Each row is a point on a tangle of strands that fork and nearly touch. The rows are in no order.
Points whose rows are less than 80.3 apart are linked; no others are. Some points are linked to none.
q_805: [ -2.6   2.5  12.0 -24.7  14.6 -16.4  -5.7   1.8  -9.0 -11.9 -23.1  34.7
  26.1   9.2   5.8   3.6  17.7  -4.8 -24.2 -21.3  -0.1 -20.4  -9.1 -20.4
   5.5  -7.9]
q_222: [ 35.5  -7.3  17.5  32.3  12.7  15.5 -48.1  16.7  -1.2  45.6   5.5  13.3
   3.0  -0.8   8.7 -27.4   1.8 -10.9   2.0 -57.7  -0.3  18.7  -0.7  -9.1
  23.6  15.5]
q_528: [ 30.0 -27.1  11.9  31.4  32.2   0.1 -38.4  -1.3  -7.9  40.2  15.0 -10.0
   0.8 -30.3  13.7 -17.9  -8.8 -25.2  21.1 -39.3  20.1  15.9  15.5   8.0
  18.2   7.6]
q_477: [ -3.2  13.1 -24.4 -62.9 -28.4  -4.6  -9.1   0.2 -43.2  39.8  18.2  17.8
  -1.6  10.7  42.6   4.2 -38.0   5.5 -13.8  -5.8  20.3  20.7 -19.4 -25.0
  20.7   9.6]
q_305: [ -6.3 -10.5   1.2   5.3   4.1 -15.9  45.0 -11.9  -6.0 -35.1  15.3 -15.7
 -33.2  -5.3  11.6   8.3  16.1  -8.9   9.1  57.3 -29.3  -6.7  13.0  24.5
 -27.7   1.7]
q_822: [-14.1   0.1  -0.7  37.7 -24.9 -11.1  40.3  -4.7   6.8 -33.3  -8.5 -29.3
  -6.9   2.4  -8.7  23.3  25.8   8.4  21.4  46.2 -12.3 -41.0   1.0  42.3
 -38.5 -14.4]
q_585: [ 25.6 -10.9   5.8 -12.2  22.9  -0.6 -14.9  12.8   2.7  -8.2  -5.8  28.5
 -11.6 -16.2  21.8 -24.8   3.8   8.3   0.1  18.1   7.6  -4.5  18.1 -46.4
 -11.9 -15.4]
q_568: [ -5.0  16.6  -4.0   5.2   8.5 -10.1  15.1   0.8  16.3 -37.6 -28.8  20.4
  -1.8  19.8 -13.4  -1.3  18.8  39.6 -10.6 -26.9 -14.8 -23.7   0.8   2.3
 -18.4   3.6]
q_421: [  5.1  10.9  28.2  23.0   1.7  -6.9 -11.2   2.8  11.2  21.7  -0.4  -0.4
  46.9 -14.3   2.8   7.8  -1.1 -20.6   0.6 -54.7   1.7   8.7   1.0  10.6
  37.6  18.1]
q_866: [-13.5 -18.8  -4.1  19.6  35.1   4.7   9.7 -26.8  15.8  14.7   6.7 -26.5
 -21.3 -17.3  -0.8   5.6 -11.2   3.8   4.0  56.5  -1.1  -1.6  -5.0 -23.2
 -25.8  -9.7]
q_259: [  0.1   7.4  -9.6  20.5 -49.5  16.4 -13.5   3.1  -0.3 -24.7   9.2 -21.6
  -6.0  15.8 -35.9   7.0  10.0 -15.3  10.3  20.5   6.4 -11.8  -8.5  36.6
 -20.8  -9.1]
q_675: [-41.3  -9.9  -9.8  70.7 -48.5   8.6  34.0   6.7  29.6 -24.7   3.8 -35.9
  -3.5  11.1  -6.0  18.1  14.5  10.3  13.5  63.4   0.0 -41.0  16.8  34.7
 -54.4 -27.5]
q_980: [-23.9 -16.8  -4.3 -34.1  -2.9  32.5   4.1  27.4   7.7 -26.0  -3.1   4.6
   1.0  11.7 -18.7 -19.1  29.7  18.5 -11.8  16.5 -10.9   3.4  12.3 -24.5
  -6.4   4.3]
q_529: [-22.2   0.3 -15.1 -10.8 -10.3  25.0   8.6  19.8 -14.6 -27.4  12.2 -37.6
 -32.2   3.4 -11.8  17.7  10.9 -20.2   1.0  50.5  17.1 -14.6   3.2  -1.4
 -28.6   0.5]
q_148: [ 21.6   1.1  -2.3   5.5  13.8   8.3 -31.0  14.9  -1.1  43.3  -1.8  63.7
  33.3  -7.3  37.1 -31.2  -8.3 -13.2 -19.9 -43.9   0.2  10.1   1.9 -24.2
  39.1   6.7]
q_208: [-38.9   2.1   4.0 -18.4   2.6  10.3  31.2   6.9  -9.5 -62.6  12.1 -12.9
 -33.2   8.8  20.5   1.9   5.4   5.0 -32.3  15.8  -6.3 -24.4  17.3 -17.6
 -24.6  -0.8]
q_766: [ 21.8 -13.4  -0.2  12.7  23.3   4.3 -10.6  15.0  18.9  21.5  -4.9  45.2
  48.4 -17.1  14.4 -17.5  22.4   3.2 -11.6 -39.1  -6.9  14.1   9.6 -10.4
  28.1   4.1]
q_131: [  9.1  24.6   3.9  31.0 -22.2  22.8 -29.8  14.4  29.7   4.0  -2.8   5.7
 -15.7  -8.1 -38.2 -10.2  -7.3  -1.9  14.0  -2.4   1.2  19.5  -6.2 -12.9
  12.6   8.3]
q_714: [-12.9   9.5  14.8  10.5  10.6 -24.5  12.5 -28.8   4.9   3.8   8.6 -34.9
   7.4  -9.9   6.0  38.6  -8.2 -31.8  -4.3  -4.1   8.8   8.9 -14.0  23.0
  18.3  -2.5]
q_351: [  0.2  12.3   4.7   6.2  40.6 -15.5  36.1  -5.0  10.7  -3.1 -25.1  29.6
  29.0 -25.6   5.2   1.2  34.4  17.5  -2.9 -32.8 -26.4 -11.5   4.2  34.1
  -3.1  16.7]
q_325: [ -5.7  -2.9  13.0  -9.7 -30.6  17.3 -40.8  10.2  22.7  -5.7   8.1  13.9
  -2.2  28.4 -12.9 -43.1  -7.8  19.5  -1.3   0.5  -8.0  11.6   5.2 -35.1
   3.4  -6.8]
q_911: [  2.4 -10.2   8.2 -15.2  -0.3 -28.3 -32.6 -16.0  -4.1  20.1  15.0   7.2
  16.8  27.4  22.3  -0.2 -13.3  -4.0 -14.8 -12.4   7.5   2.6   1.8 -28.6
   8.2   5.0]
q_485: [  0.8 -22.5 -11.4  13.5  27.7  29.0   1.6 -12.3   0.8   0.8   0.9 -10.0
 -33.6 -28.6  11.7 -15.2  -4.1  24.2  11.5  59.9   3.0  -0.4   7.1 -40.6
 -44.8 -24.3]
q_304: [ 24.9  -7.6  -1.5 -11.3  10.9  32.0 -28.3  14.4   2.0  40.6 -27.9  11.3
 -18.4 -27.3   2.7 -33.9 -22.9  -0.7  29.5  28.1  24.8  21.7  -1.8 -28.1
  -1.5 -33.4]
q_462: [ 20.2 -21.8   9.6  35.6   3.0  -7.4 -31.2   0.1  10.3  18.3  11.5  -9.5
   1.5  -8.8 -23.0  -6.6  -6.9 -10.5  25.0 -28.3  -5.0  15.1   7.2  30.9
  14.9  14.0]
q_185: [-12.7   3.4   6.0 -30.2  24.3   0.2  18.5 -15.8 -12.2 -14.6  -6.0  12.2
 -11.1 -19.7   2.2  17.9   1.2 -13.1 -11.1  11.6   8.1  -5.4 -14.2 -25.7
 -23.3 -14.6]
q_959: [ 14.8 -29.9  -6.2 -14.9  15.9 -28.6  -0.3 -18.8  -8.2  -4.9  28.0  -8.6
 -15.5 -15.9  26.9  -4.8 -25.2  -0.4   7.8  28.2   9.9  14.5  17.9 -15.6
  -2.3 -12.4]
q_636: [ 10.4  18.1  -1.6  -5.0  -6.6   7.0 -18.9   7.3 -12.7   8.2   5.5  28.3
  16.0  22.7 -15.6   3.1  14.8   2.7 -22.7 -64.2 -25.0  14.1 -15.7  28.7
  17.4  29.7]
q_561: [ 37.7  -4.3  18.5  -2.9 -10.5  24.4 -55.8  16.2  -8.2  49.4 -11.7  15.3
  -3.6  -3.8   6.3 -40.4 -17.6  -6.4  21.9  -8.6  13.8  32.3  -4.3 -32.5
  18.7 -16.4]
q_393: [ 26.1  10.7 -25.1 -17.0  -3.7  15.1 -29.6  22.0 -26.0  64.4  -0.4  65.0
  12.9  -7.4  52.5 -27.8 -26.9   4.3 -14.4 -30.5  21.5   7.8 -14.2 -34.8
  35.0   8.2]
q_85: [ 20.6  23.9 -11.6   3.8  12.3   5.9  -6.3   8.8   5.3  -8.3 -12.8  24.8
  -6.6  20.0 -16.6  -1.0  28.1  16.1 -22.1 -44.7  -6.6   0.6  -5.7   2.1
  -4.8  22.4]
q_33: [ -7.4 -16.2  -9.6  34.9   8.5   8.5  -3.0   1.2  28.6  14.5  24.4 -27.6
 -21.4 -27.5 -20.4   3.0 -12.4   1.6  14.1  55.9   1.4   7.0  19.1 -24.2
  -4.6  -8.9]
q_291: [ 22.1   8.7  14.3  41.5   2.4   2.1 -17.2  26.0  36.9 -20.3 -19.5  -2.3
 -10.2  10.8 -14.5 -12.7  26.2  23.9   6.9  -2.7   8.1 -23.9  16.5 -31.7
 -16.2 -10.6]
q_437: [-36.3 -19.8   3.8  13.4   0.2  10.0  13.9  -3.1  26.3 -22.3  -2.3 -30.9
  -5.7   5.8 -29.6  -5.4  18.9  19.9  13.5  44.3 -11.4 -14.6   4.1  -0.6
 -27.1 -13.4]
q_922: [-26.6   3.1  14.8 -13.2  10.2  -9.1  21.4 -17.4   0.0 -38.3  -0.1   3.2
 -27.2 -14.7  22.7  -3.0   7.9   4.8 -10.4  30.6 -10.4 -24.5   5.3 -28.7
 -32.3  -6.9]
q_817: [-30.6  11.5  -3.6 -25.9  -9.9 -28.2  29.1  -8.7  -3.0 -33.8   1.1   5.5
 -10.5  50.2   4.2  14.3   3.3   0.7 -33.5 -19.5 -22.5 -14.7   4.2  -0.4
  10.0  11.7]
q_524: [ 13.5   7.5   3.8  24.3 -30.2 -14.6   1.5 -14.5  -8.1   4.3  -9.2 -39.3
  32.6  24.0 -17.8  22.4 -12.7  17.5  12.3 -40.7   2.5  -5.6 -13.3  72.6
  15.2   9.6]
q_647: [-19.1  -9.3  -4.6 -51.5   7.8  24.3   7.5  16.1 -17.9  -3.1  -6.8 -10.7
 -13.1 -18.2  23.2  -0.9  -2.7  12.6   9.6  46.9  18.8  -4.2  -0.3 -50.0
 -17.3 -15.4]
q_526: [ 14.6  -0.1  -7.7 -22.8  -5.2  -1.7 -26.7   3.1 -40.8  35.6  35.7  43.0
  21.9  -1.6  39.3  -8.4 -12.1 -24.0 -24.1 -47.7 -11.7  16.5  -6.8  13.0
  28.9  30.9]
q_155: [-23.2   1.1  -2.8 -24.6   5.9  38.7 -14.7  20.7 -13.8 -14.7  -2.7 -27.2
 -27.4   0.5  -7.3  -0.6   8.8  -1.5   1.7  33.8  22.7 -17.2  -4.6 -36.4
 -21.2 -16.1]
q_340: [  9.6   1.7   2.8  32.7 -37.5   2.2  -6.0   4.8  16.9 -20.3 -14.5 -29.9
  26.3   3.2 -42.6  13.1  10.5   8.4  21.7   6.3   8.9 -15.3  -4.3  34.4
 -18.8 -22.5]
q_674: [ 10.5   9.9  -2.3  17.7  26.2 -19.4  28.8   0.0   2.2 -20.8 -20.0   5.0
  -8.6  -8.2  -7.5   6.3  28.4  27.4   1.6  -1.2 -17.5 -23.9   8.7  28.0
 -22.9  21.3]
q_190: [ 16.8  -5.1 -12.2 -40.6  -7.9 -13.9 -21.1 -11.3 -47.1  49.5  34.7  13.7
   9.9  -8.4  49.0  -6.4 -33.9 -13.4  -3.2 -21.7   9.0  32.4 -10.5  -3.7
  24.8  13.0]
q_792: [ 12.1 -10.6  -2.7   7.5   6.1 -29.0 -19.5  -6.2   8.4   1.9  16.6  -9.4
   0.5  -0.1   0.3   1.6 -13.0  -4.6   3.0  10.9   3.6   7.8  18.3 -15.7
   6.0  11.1]
q_182: [  4.4  10.0 -25.2  45.9 -34.8   8.1  22.0   2.7   9.5  -6.8 -21.6 -34.2
  28.3  10.1 -35.6  22.8   2.9  25.1  21.2   6.6  14.7 -27.7 -14.3  69.0
 -26.3  -4.7]
q_858: [ -4.2  16.4   6.0   0.1   4.9 -29.4  31.1 -22.9  -4.5 -15.3   4.3  -3.9
  15.6  -5.6  16.9   8.9  -3.4 -31.1  -5.1 -49.4 -15.3  10.9  10.9  56.8
  30.8  18.7]
q_38: [ 23.2  -5.3 -12.1   4.4  19.3  -4.6 -27.7  13.4   0.7  31.3   7.7  -1.6
 -19.5 -21.3   2.8  -9.2 -13.4  -9.3  15.7  17.0  15.3  13.6  13.0 -25.4
   8.7  23.8]
q_240: [ 21.8  -7.6  -0.4  18.7  37.1  29.0 -15.3  -0.7  15.8  23.6 -15.5  -2.7
 -34.9 -22.7   5.7 -18.1 -10.0   4.3  15.1  32.0  25.5   4.3  -3.4 -38.6
 -24.5 -30.9]
q_256: [-16.3 -40.3  -2.8  -4.4  15.6  42.4  -2.2  19.8   2.3 -18.5  15.1 -14.1
 -32.2  -8.0  20.7 -27.6  -7.5  34.4   4.5  44.8  10.0  -1.1  32.5 -58.2
 -23.7 -15.4]
q_297: [-11.0 -10.6   2.0  29.6  -4.8   0.3 -12.6 -13.4  37.7  14.0  14.5 -32.5
  12.5  -6.0 -31.9  16.6 -16.2  -7.9  12.8  32.7   3.9   8.1  -1.0  -4.0
   3.5 -23.2]
q_508: [  8.9  16.8 -11.0  -4.1 -16.0  -3.5  -4.7 -20.8 -17.2  -1.4  16.3  -5.5
 -21.8   9.2 -11.7  10.6 -12.4 -31.5  -1.6 -14.4  -9.8  19.9 -20.0  35.8
   6.2  12.6]
q_343: [ -4.3   4.4  -4.5 -43.0  23.4 -30.3  28.2   7.4 -21.1   2.2  -2.5  39.3
  -4.4 -12.5  31.1   1.7   7.8  -4.5 -11.4  27.0 -17.7  -8.5  10.2 -23.8
   1.8  26.9]
q_684: [  0.8  15.7  21.2  -8.0 -30.9 -14.3  -2.1 -19.2 -24.9   4.7   6.2 -19.2
  31.1  25.5  -1.5  18.1  -3.4 -11.3  -1.7 -63.3 -11.7   5.8 -22.7  58.9
  26.7  12.8]
q_147: [ 46.7 -14.0  22.6  28.8  17.2  21.4 -41.0  19.7   1.8  41.1 -13.0   4.6
  -5.9   1.2 -10.4 -23.5   7.1  -9.8  12.6 -11.9  15.1  22.1   6.2 -21.1
  10.8 -17.6]
q_829: [  6.2  -5.0  11.6  37.9   7.7   3.0   2.5   8.3   5.6  -0.7  -6.3 -21.8
  -9.6 -25.1 -17.2  18.4  31.9 -13.0  19.4  48.2   7.7 -23.1   2.8  -3.5
 -35.9 -15.1]
q_586: [-30.6   0.1   1.3 -23.1  12.6 -44.3  30.5 -13.4  -3.8  11.9 -15.7  42.9
  23.2  27.6   9.4  20.6   6.5  -6.3 -39.5 -46.0 -17.3 -16.3 -14.0   9.8
  26.1  10.0]
q_671: [  2.2 -15.8 -13.1 -16.8   1.4 -21.3  26.1 -17.2  -8.0 -28.7  26.1 -10.2
 -30.1   7.9  19.6  -6.5 -15.2 -10.5   1.9  46.7 -11.4   8.1  20.1   8.0
  -9.8   2.3]
q_608: [-17.5  14.8 -10.0 -13.6 -33.4  20.5   3.2  -3.1  -0.8 -33.0  19.4 -22.8
 -20.1   0.0 -23.7   7.1  -8.9 -27.1  -4.4  35.5   1.7   4.4  -5.2   9.1
  -6.8  -8.2]
q_50: [-46.9 -27.6  -2.7  52.7 -22.8   7.1  15.3   6.3  31.9 -13.6  24.1 -36.1
  -1.2   7.6 -14.5   3.3   6.3   0.8  14.9  71.0  -5.0 -21.4  18.0   4.2
 -39.2 -29.7]
q_126: [-15.1  23.1  10.9 -36.4   5.6 -28.7  22.9  -1.3 -20.0  -5.0  -4.4  39.2
   9.5 -19.8  10.4  12.2  -3.0 -42.2 -10.1 -26.1 -11.3   5.9  -7.0   3.4
  29.7   8.0]
q_898: [  7.1  21.1   7.6  18.4 -35.6  -0.4 -35.8 -17.0  -8.1  11.9  17.8   3.8
  -5.5  12.1 -23.3  -4.6 -14.3 -17.8  11.3 -41.7 -18.7  19.6 -27.1  41.8
   2.3  22.7]
q_79: [-39.2 -11.2   4.1   3.1  -4.5  38.7  -0.4  23.7  38.5 -40.8  -8.3 -11.7
  -7.5  13.7 -24.6 -18.4  18.5  29.7  -3.2  22.9 -11.1 -13.0  12.9 -21.2
  -7.6  -3.5]
q_581: [  1.1  -6.9   3.9 -34.4 -12.5  10.4 -31.3 -19.3 -14.8  29.4  10.0  -6.3
   0.6  -2.4  -5.9  -9.8 -29.8 -18.4  10.7   5.4   9.3  27.6 -22.3  -8.5
   7.3 -10.1]
q_349: [-14.3   9.3   6.7  16.7   9.1  10.1  -2.8 -14.0  17.2  -1.5 -22.9 -10.6
  17.9   1.7 -29.4   9.5  13.5  -1.2   0.4  -4.3   1.4  -9.7 -22.2  -0.1
  -0.5   1.6]
q_311: [  8.2   3.7 -29.7 -48.2  -9.0  26.5 -22.3   8.7 -29.7  36.6   4.0   3.4
 -10.9  -3.2  33.3   1.4 -26.9  19.7 -10.3  -6.4  41.4  20.5 -16.5 -41.4
   8.1  -2.5]
q_789: [-16.2  15.2   6.7  -9.7  16.4 -11.1  25.7 -19.3 -14.6   4.0   1.6  29.0
  16.4 -24.4  16.3   3.1  -6.9 -44.6 -14.3 -58.7 -16.9   2.5 -11.0  33.7
  25.0   8.1]
q_583: [ 19.1   4.2   8.3  18.9 -19.9 -10.3  -3.1   2.8  13.9  -6.4   4.1  -3.3
  44.1  -1.2 -15.5   6.9   5.9  19.4   1.9 -46.2  -5.0  17.6   6.9  21.3
  31.8  16.5]
q_29: [-11.2  11.5  -7.8  13.2  13.6 -27.8  58.0 -31.9  11.9 -31.3 -16.5 -13.2
   1.0  11.9   7.5  13.9  17.9  35.1  -0.9  10.6 -30.0 -22.9   6.7  36.2
 -18.9   5.4]
q_865: [-28.3   8.1 -10.7 -35.1 -12.6 -13.4  -3.0  -7.6  -5.3  -9.1   7.9   1.6
 -22.9  40.2  -5.1  -3.2 -11.7  -9.5 -18.8   4.1  -7.7   0.1  -2.5  -3.5
   1.5  18.6]
q_68: [-39.0   3.4   8.1 -11.5  -2.5 -10.4  52.4  -2.0   7.6 -57.6   4.4 -15.9
 -10.3  33.7  18.5  22.1  23.6  22.1 -36.0   9.4 -18.1 -19.8  17.3  -2.4
  -0.1   1.1]
q_986: [  6.4  -1.8   6.6 -15.6   7.0  18.6 -33.0  -9.0 -19.3  33.3   7.6   5.1
  15.0  -6.6  -6.1  -5.3  -3.6 -29.1   1.4 -32.7   4.3  27.2 -27.7   8.4
  10.7   1.9]
q_442: [  4.1   5.6  10.0 -15.0  -4.4  10.0 -21.4   3.5 -19.3  37.5   7.8  36.7
  25.7  -1.2   2.3 -16.5   2.5 -18.7 -13.1 -66.3 -14.4  20.3 -23.7  11.9
  29.4  18.4]
q_431: [-12.6  15.0   6.0 -13.4   6.2 -23.1  25.6  -5.5   0.3  -3.6 -29.6   8.1
  39.2  35.1  -6.8  28.2  11.0  27.7 -25.1 -54.2  -4.6 -22.4  -9.6  20.2
  10.5  12.2]
q_62: [ 23.0 -13.8  -4.5  -0.4 -17.2  32.7 -42.0   8.6  -2.2  17.0  22.1 -20.3
 -12.7  -8.1 -19.8  -7.7 -14.1 -11.5  16.5  18.5  20.2  28.5  -3.8 -21.4
  -4.3 -21.9]
q_775: [ 24.2  -7.7 -17.4 -29.5  -7.2   4.2 -23.8   1.3  -0.7   3.3   5.7  47.0
   5.1 -16.4  21.4 -31.8 -22.4   1.3  -1.7  -4.4  15.3  18.1   1.1 -33.5
   8.0  -8.7]
q_496: [ -6.0   4.4 -11.6 -52.6  25.0  14.9   8.2  -4.3 -24.3   4.0 -14.6  27.6
 -11.3  -4.0  20.2   3.1 -10.2  -5.9 -26.0  -5.4  17.2 -12.1 -24.8 -42.4
 -16.3 -15.7]
q_376: [-12.2  15.6  16.8   3.8 -13.3 -18.7  35.8   3.0   6.1 -30.1 -23.6 -22.3
  11.7 -14.2 -16.8  33.8  20.8  -0.1  19.3  29.3  -9.0 -28.3  -1.9  35.0
   0.3   0.4]
q_284: [ 41.4   0.5 -22.5 -13.5   2.0  17.4 -26.5  17.0 -16.7  41.7  10.7  43.4
  -8.3 -30.9  35.3 -30.2 -25.7  12.6  -0.2 -24.9  14.8  35.6   6.0 -30.4
  15.1   5.6]
q_813: [  6.3  -6.0   8.5  -3.2  12.9  36.7  -9.3  30.8  17.7 -28.8   3.4   6.6
 -20.2   2.9  17.1 -33.0   6.0  22.7  -9.1  22.0   9.0  -5.0  23.7 -57.8
 -14.4 -19.1]
q_560: [  1.2   9.0 -15.0 -45.2   4.8 -34.2   7.5   9.1 -26.6  15.2   7.8  37.7
   4.6  -4.2  37.8   5.8  -7.4 -30.7 -12.7  -1.4  -0.3   2.5   7.2 -10.0
  25.2  20.9]
q_111: [ 12.5  16.3 -13.5  37.1 -16.0   7.8  27.1  -6.3 -10.6  10.7 -25.8 -36.8
  30.8   9.0 -12.7  25.0 -23.4  32.3  20.9 -37.1  21.7 -24.7 -15.2  73.1
  -3.9   8.5]
q_480: [-31.5   3.7  -4.0 -44.1   7.5 -18.2  62.5 -18.1 -12.0 -31.6  11.4  -2.3
 -40.1  25.9  25.4   5.6  -3.4 -17.2 -12.7  43.5 -22.3   3.2   4.7   5.6
   1.3  -0.9]
q_32: [  0.3  -7.8 -22.8  -9.6   2.1  23.7 -13.6  25.4  -3.1  20.7   6.0 -10.3
 -43.4  -3.8  -3.1 -24.1 -13.7  11.6   9.3  39.1  16.7  11.1  19.8 -39.3
  -7.2  18.5]
q_223: [ 11.5   4.9  27.1  12.9  28.1 -16.4  -3.9  -3.2  17.6  -2.6 -23.4  31.9
  -5.5 -32.3  17.6 -12.8   2.0 -11.8  16.6  10.2   4.3 -13.4   5.9 -34.3
  -4.4 -14.3]
q_332: [  9.7   0.4  -7.8  -0.4   9.7 -16.2   5.8 -10.9 -10.8 -14.4   8.5   1.1
 -10.8 -18.1  -6.9   6.3   0.8 -27.8   8.9   2.7  -6.6  -1.5  -0.8  42.4
 -12.4  11.8]
q_469: [ 18.3   2.7  16.3  15.5 -41.2  -2.8 -40.1 -17.8   0.2  -1.3  11.3   6.9
   3.6  31.4 -19.2 -14.3  -8.4  14.8   2.0 -39.0 -20.5  18.5 -11.2   7.6
   8.8   4.8]
q_710: [ -8.3  18.2  16.5  14.1  -1.6 -25.9  44.8 -18.5   6.2 -11.1 -16.5 -29.4
  24.0  -4.3  -8.1  42.8   4.9  -6.1   7.5  -5.4   0.0 -10.5  -7.0  51.2
  16.6   3.9]
q_619: [-18.8  -6.1 -23.6 -38.6   1.9  -1.1 -11.5   6.1 -11.2  21.0  19.3  -2.0
 -18.8  23.1   2.1 -23.2 -18.5   7.3  -5.6  24.5   4.9  13.5   5.4 -25.9
   9.2  29.4]
q_330: [ -3.5  21.7   1.5  -1.1  12.3 -31.5  44.2 -10.3   2.6 -13.6 -45.8  21.5
  26.8  -1.3  -1.4  11.7   9.1  31.5   1.1 -46.0 -15.3 -26.0  -3.9  47.6
   3.0  16.8]
q_64: [  0.4  -6.8   9.8   7.7 -28.5   3.9 -35.1  -7.1  22.9 -16.2   5.4 -14.9
  14.3  29.2 -26.1 -14.1  -4.5  24.4  -0.1 -19.2   0.1   3.6   0.8 -13.9
  -3.9 -17.9]
q_547: [-11.1  14.4  21.3  24.1  10.2 -11.9  19.4  -8.2   5.1  13.6 -20.9 -28.3
  45.8 -20.9   2.9  32.8   2.9  -1.1  12.5 -47.3  10.4  -7.5  -1.6  30.9
  32.0  14.0]
q_554: [-27.2   5.5  -5.1   1.0  -1.3 -18.9  73.9 -27.8   4.4 -35.2 -19.0 -25.7
 -13.1  40.6  -5.5  27.2  18.2   8.7  -6.7  16.3 -33.8  -7.4 -10.7  53.1
  -4.4 -17.4]
q_614: [ -7.5   1.9   4.8 -18.7  34.4 -24.3  27.5 -30.7 -18.8  -8.0   3.3 -20.5
 -19.1   1.4  15.3  33.2   1.3 -28.5 -16.7  11.6   3.9  -1.6 -18.7   7.4
  -2.6  -7.0]
q_837: [ 21.1 -26.7  -5.1  66.6 -33.2  11.3 -25.0  33.6  26.0  -2.9   0.8 -28.6
  -5.7  13.8 -45.4   4.3   2.7  17.3  15.7  21.7  10.7  -9.2  22.0 -13.7
 -15.2 -36.5]
q_408: [ 11.9   4.4 -14.6 -42.8  25.6  26.3 -14.4   5.8 -26.2  45.8 -18.0  28.6
  -4.2  -0.6  28.0 -10.3 -10.7   3.4 -15.9 -11.8  27.4   6.5 -23.2 -37.2
  -1.5  -2.7]
q_422: [-34.7   3.2   0.2  21.4 -34.8  24.0  14.2  12.4  28.2 -24.0  -9.0 -45.7
  21.1   9.3 -42.1  13.8  17.5  21.1  14.5  37.1  -1.5 -26.7  -4.4  12.0
 -16.8 -28.1]
q_733: [ 39.1 -25.7   8.2  37.0   1.7  29.1 -34.1  31.7   6.1  19.7  -6.6 -15.8
 -19.3 -14.5 -39.1 -10.5   8.0  -9.0  22.2  25.3  13.3  21.7  15.1 -18.0
  -0.5 -32.7]
q_377: [  9.7 -20.6  -5.4  33.5   2.4  -3.3 -10.5 -15.3   5.2   7.3  -2.6 -11.1
   5.5 -20.1 -26.9   1.0  -2.5 -32.4  27.3   2.1   0.1   1.3  -5.8  52.9
  -4.2  -1.3]
q_868: [ 18.5   7.5   1.4   3.3   1.6 -28.1  17.8   8.9  10.9 -22.1   9.4  11.1
  32.6  -4.5  -2.3  10.3  17.3  21.3 -14.3 -22.0  -8.5  10.5  24.7  16.8
  14.8  18.2]
q_473: [ -2.7   9.8   5.6 -23.0   3.7 -32.4  21.6  14.8   1.1 -26.6   8.5  20.7
  11.1  -9.8   8.6  13.2  19.5   4.9  -9.2  15.9 -16.6  -6.0  17.8 -12.8
  10.9  25.9]

Follow the links from the first point to the second, and from the first to the third. Name the last point that the two ways share.
q_526; q_671; q_822 | q_185
q_980; q_126; q_865 | q_710
q_636; q_305; q_376 | q_185
q_305; q_980; q_182 | q_437
q_789; q_311; q_259 | q_710
q_775; q_547; q_554 | q_442
q_330; q_813; q_376 | q_442
q_462; q_50; q_284 | q_147
q_898; q_256; q_442 | q_147

A fork is a point with three links, a tip a point with one. Leave the first point through the second and follow the links. Name the first fork or tip that comes.
q_789; q_126 | q_710
q_922; q_208 | q_792
q_547; q_421 | q_858
q_325; q_64 | q_147
q_38; q_32 | q_185

A fork is a point with three links. Follow the links from the first point to the second and name the forks in between, in order.
q_330; q_297 | q_674, q_442, q_147, q_485
q_190; q_675 | q_185, q_710
q_547; q_528 | q_710, q_185, q_442, q_147
q_408; q_305 | q_185, q_792, q_671
q_343; q_581 | q_710, q_185, q_442

Name the points in between on the shortest way along the links from the first point to the second, in order.
q_986; q_675 | q_442, q_526, q_190, q_477, q_311, q_408, q_496, q_185, q_614, q_714, q_710, q_376, q_822
q_408; q_431 | q_311, q_477, q_190, q_526, q_442, q_636, q_85, q_568, q_674, q_351, q_330
q_959; q_304 | q_792, q_38, q_32, q_619, q_865, q_817, q_68, q_208, q_922, q_185, q_496, q_408, q_311, q_477, q_190, q_526, q_442, q_986, q_581, q_62, q_733, q_147, q_561
q_608; q_858 | q_259, q_340, q_422, q_437, q_50, q_675, q_822, q_376, q_710, q_547, q_421, q_583, q_868, q_473, q_343, q_560, q_126, q_789
